A landscape with many valleys, sampled at points; each row gives a point and its height.
A ball rolls from a point to the lowest of its 2 nearest points, and stops where none of them is lower. Distance is the straight distance between rows; heights are no part of it.
vom: [150 165 149 126 143 125 153 151 105 126 151 108 156 161 123 153  67 139
 172 115 128 102 103]  (h 474)
Poza: [139 126 138 143 104 136 142 170 143 145 104 184  79 134 133 180 134 151
 175 177 160 133 134]  (h 637)
Mifo: [150 163 162 143 127 144 150 165 173 140  85  91 158 157 110 127 121 153
  85 139 104 110 116]  (h 425)
Mebeb: [ 98 125 122 103  78 121 108 110 143 109 124 170  95  80 129  91 145 136
 107 115 125 108 157]  (h 578)
Doro: [ 87 101  52 106 124 115 137  90  96 114 106 158 112 113 133 111 188  92
 119 157 131 166 120]  (h 579)
sevok: [139 124 212 136 137 103  91 116 148 132 103 116 168 159  91 182  85 142
 118  96 108 113 108]  (h 285)
vuf: [138 107 117 131 121 114 160  71 133 133 131 166 112 123  93 104 123  86
 125 112 157 124 112]  (h 580)
Zav: [105 153  99 132  97 102 128 115 155  91 129 118 117  73 129  78 126 182
  93 138 120 104 143]  (h 600)
zel: [157 137  76  80 161 100 149 174  89 168 125 192  82 100 120 155 120 161
 191 136 112  78 112]  (h 241)
ven: [ 84  99  97 131 159 107  93  82  86 112 147  77 170 108 138  74 180 121
  85 137 122 192 135]  (h 244)
Ponu: [104 115  71 148 152 121 133  94 132 100 159  56 167 123 142  91 133 138
  77 170 132 140 113]  (h 299)
dodel: [147 121 149 121 149 129 148 151 150 172 150  84 112 146 114 113 101 104
 123 165 117 122 174]  (h 387)
Tokim: [195 110 181 124 112 106 148 177 130 135 114 138 108 153 124 151  81 179
 143 125 176 119 141]  (h 473)
Tidu: [134 120 109  94 119 134 171 111 138 124 104 157 126 106 141 156 136 104
 156 111 133 103 119]  (h 606)
rovit: [165 108 152 105 116  92 185 190 120 115 143 132  73 143 131 145 116 115
 157 156 147  91 197]  (h 48)
zibu: [173 139 105 154 103 133 151 197  64 145 135 164 154 166 145 179 106 161
 165 142 122  72 120]  (h 566)
Ketu: [ 90 112 138 119  75 136 133 124 140  68 135  69 154 136 158  67 154 144
  75 108 128 110 132]  (h 196)
Dupit: [143 135 108 171 107 131 142 148 116  79 103 144  90 169 144  71 141 120
 115 131 131 168 117]  (h 312)
funek: [ 86 131 142 137 159 148 124 140 151  97 138 121 132 115 140 106 140 119
 134 145 108 150 146]  (h 502)
ture: [110 144 159 131 127 142  82  94 163 129 126  85 165  91 124 103 134 149
  61  88 127 127 128]  (h 485)
Vavi: [163 113 131 160 113 141 145 171 102 104 160 149 105 190 149  98 103 122
 156 125 168 153 144]  (h 223)
rer: [ 78  92 120 111 106 134 107 103 109 126 102 160 126 113 125  91 188 113
  94 123 121 157 140]  (h 554)
fota: [ 99 152 156 136 148 131 127 123 169  85 177 106 152  96 141 135  82 129
 136 125 132 122 160]  (h 471)
nuran: [152 104 139  75 148 167 163 179 145 211 137 125 111 140 133 131 110 119
 163 146 149 123 164]  (h 315)
ridu: [193 173 127 146 110 139 145 180  95 136 124 128 186 141 121 194  70 157
 150 125 131  75 122]  (h 522)
reser: [104 163 126 132 179 131 148 146 163 122 118 180 106  97 109  99 123 118
 144 141 117 149 126]  (h 538)
Gato: [105 108 154 130 164 113 127 139 120 129 109 203  86 131 110  95 138 135
 171 121 143 169 105]  (h 587)
tikis: [135  75  89 118 137 130 124 133 103 155 167 217 158 118 113 134 105 159
 158 125 159 126 104]  (h 263)
lati: [101 134 122 138 111 111 112  39 129 138  95 142 138  95 123 161 146 125
 156 118 115 146  82]  (h 640)
Tokur: [130 128  81 132 155 134  96 142 103 104 201 160 196 117 127 130  60 149
 136  92 114 114 135]  (h 359)
bep: [106 106  71  80 129 141 136 114 120 131 129 173 144  77 163 183 146 121
 188 116 114 113 125]  (h 633)
moz: [108  76 164 132 138 104 110  87 134 115 165 115 198 154  65 119 102 127
  74  92 140 117 105]  (h 601)
Gam: [119 153 124 126 114 128  99  57 103 133 132  51 144 112 152 159 138 114
 140 100  81 101 124]  (h 380)
subep: [124 124 185 131 130 125 152  81 171 122 110 127 119 122 104 119 123 116
 130 108 176 144 105]  (h 556)
gop: [140 135 122 122 186 156 105 100 127 181 140  80 178 138 109 134  89 108
 105 124  98 141 106]  (h 392)
midid: [116 114 182 157 168 104 111 171 140 108 116 136 184 173 104 171  98 157
 130 140  90 128 105]  (h 161)
rafub: [144 110  81 124 172 117 126 108 127 129 139  64 173 147 131 116  97 152
  95 144 112 115 123]  (h 349)
togiv: [182  87 118 132 143 132 113 148 102 163 140 180 166 155 122 125  89 174
 119  98 143 116 114]  (h 376)
Lodab: [155 144 173 166 129 120  71  84 101 138 107 119 163 140 121 162 102 135
 129 105 104 129 123]  (h 341)
rali: [ 55 141 127 156 136 141 107  85 146 106 139 109 137  69 148 125 183  93
 116 156 122 170 135]  (h 526)
zefu: [149 119  87 120 114  88 137 121  95 141 124 152  53 140 126 146 128 105
 154 177 109 106 161]  (h 301)
Terov: [101 140 101 116 114 125 143 110 120 128 100  86  77 119 136 101 213  61
  94 145  85 119 135]  (h 417)
zub: [125 111 125 114  76 168 140 149 131 134 143 145  55 160 145  92 136 100
 155 138 162 165 155]  (h 96)
bofi: [100 143  57 103 166 123 156  78 123 133  90 131 112 103 132 102 162 114
 131 141 133 170  82]  (h 599)
kas: [189 140 203 134 135 123 116 172 129 148  79 140 132 164 118 172  96 158
 149 104 132 128 119]  (h 388)
piv: [132 112 149 113 128 124 135 192 173 153  93 150  77 117 133 151 143 158
 153 189 110 142 170]  (h 684)
goni: [110 132 110 146  88 159 120 106 158 120  97 171 178 105 126 133 120 165
 120 119 161 140  85]  (h 689)
libub: [139 148  70  66 137 116 163 172 101 160 133 219  47 114 113 171 142 123
 186 132 157 100  97]  (h 47)
fafun: [109 153 154 123  96 151 118 126 151 157 114  92 156 125 106  92 139 141
  78 113  83  89 130]  (h 462)
dip: [136 163 178 137 132 144 156 211 115  86 117 130 148 171 156 162 107 133
 175 124 101  99 130]  (h 523)
Mubi: [122 106 160 157 140  93 142 104 155 124  93 100 124 141  98  76 187 123
  57 148 114 162 105]  (h 506)
fikev: [146 123 113 161  87 114 146 130 152 153  84 139 103 134  98  75 177 126
  38 145 101 131 131]  (h 475)
Lam: [131 123 103 123 135 149  88  99 103  99 153 129 171 130 173 143  92 130
 164  80 119 134 123]  (h 416)
vef: [124  98 123 114 106 122 144 152  98 139  97 189  77 164 122 137 155 145
 181 138 139 133  94]  (h 638)
moma: [ 87 124 102 143  83 107 121  69 135  89  97 183 143  95 139 147 157 155
 140 124 162 149  89]  (h 662)
sobed: [129 142 143 160 161 137 106 112 141 122 150   8 167 148 125 123 148  83
  43 130  98 118 109]  (h 360)
vurug: [ 97 140 106 150 137 159 111  95 161 133 155  31 176 119 137  89 162 118
  38 153 136 159  93]  (h 337)
Guzi: [125  93 184 148 142 112 141  92 173 145 115  98 145 158  91 118 142 133
  91 139 152 170 100]  (h 532)
Girur: [140 117 110 101 125 194 129 139 116 183 133 160  85 130 156 135 117  90
 177 122 161 155 150]  (h 209)
Mapak: [192 159 166 129 117 121 180 209 128 131 143 146  92 122 122 150  81 184
 171 140 203 107 149]  (h 533)
sitel: [160 144 138  96 162 102 135 145  93 146 136 194 111 110 128 166  96 143
 213  87 127 106 123]  (h 247)
Rut: [121 143 105 130  73 119 132 112 141 138  85 141  56 137  99 114 196  78
  74 149 104 117 145]  (h 441)
gipu: [139 167 140 115 112 148 176 196 170 155 127 180  84  96 117 150  95 135
 159 144 179 104 162]  (h 581)
Pidol: [ 88 102 150 121 141 114  86  76  96 103 165  49 168 123 119  57 179  99
  55  91 141 173 124]  (h 198)
lod: [101 138 106 115 130 129  95  50 106  99 167  94 180 101 167 157 129 119
 178  82  89 142 118]  (h 407)
dig: [161  96 134 137 169 158  85 178 138 128 134 156 182 131 145 147  77 159
 107 106 149 144 146]  (h 468)
Pek: [130 134 134 172 126 129 135 157 109 117 106 120 130 208 121  88 141 125
 128 155  87 166 100]  (h 368)
lifi: [134  70 164 141 140 129 109 125 126 114 121 124 170 176 112 102 122 139
  90 104 153 164 108]  (h 565)
bivik: [153 117 116 120 118 123  80 114 122 123 132  77 168 152 127 137  68 184
  87 108 128 102 111]  (h 408)
lotis: [167  97 132 135 145 109 105 116  81 138 187 200 138 127 111 170  87 149
 201  79 160 124  98]  (h 124)
notep: [145 121  86 135 154 153 123 154 100 145 173 158 164 119 142 143  90 104
 137 125 105  90 179]  (h 287)
viz: [160 141 165 160 160 143 105 157 176 145 116  38 163 160 127 134 128 126
  44 143  97 153 126]  (h 382)
dedug: [135 144 102  88  96 108 169 148 104 134 137 141  34 141 120 139 129  88
 183 146 148  83 154]  (h 202)
gubom: [117 129 151 151 126 131  70  87 157  96 145  66 136  78 162  89 142 144
  65 113 160 174 158]  (h 507)
Pamot: [ 99 170 121 139  90 128 102 132 114 137 111 160  45 129 122 136 143  90
 165 151  81 122 153]  (h 391)
siz: [ 96 108 160 117 120 143 111 115 120  87 144  50 140 149 144  53 173 112
  90  86 120 153 132]  (h 157)
kog: [125 142  89  61  90 117 177 157 132 130 131 184  32 117 133 189 140 102
 191 136 182  83 124]  (h 230)
loz: [ 91 161 132 109 124 151 138  96 128 134 117  57 112 109 154 132 171  94
 137 136  62  94 133]  (h 398)
rarur: [ 85 143 161 169 118 144  85 100 154 103 140  61 114  81 162  91 212  96
  65 135 145 178 166]  (h 521)
depa: [173 136 122 133 139 120 161 168 120 111 151 171 123 109 139 168  97  98
 148 131 143  81 202]  (h 197)
tusof: [ 93 175  71 128 129 106 131  75 128 130 100 138 110  83 130 155 169 104
 158 155  83 121  98]  (h 620)
Tet: [141 164 143 122 130 125 137 139 138 137 138  84 117 123 133 144  82 146
 157 149 114 104 157]  (h 429)

Call two points neighbours if one is among the 2 nearest of the other. Go from one point of each pair to the other, from neighbour to neighbour, staying as low as possible. Name the highest point that can't be avoided.
dedug, lotis -> sitel
siz, rer -> Zav
Gam, rovit -> Lam
rovit, libub -> kog

Two balls start at each pair of points below. Name the first point that both come to, or write never.
subep, vom -> never
rarur, funek -> never
gipu, fota -> never
moz, vuf -> Guzi

Where does a ball stop that starts at each point below?
ridu -> zub
vef -> zub
zibu -> zub
moma -> rer
Tidu -> Gam
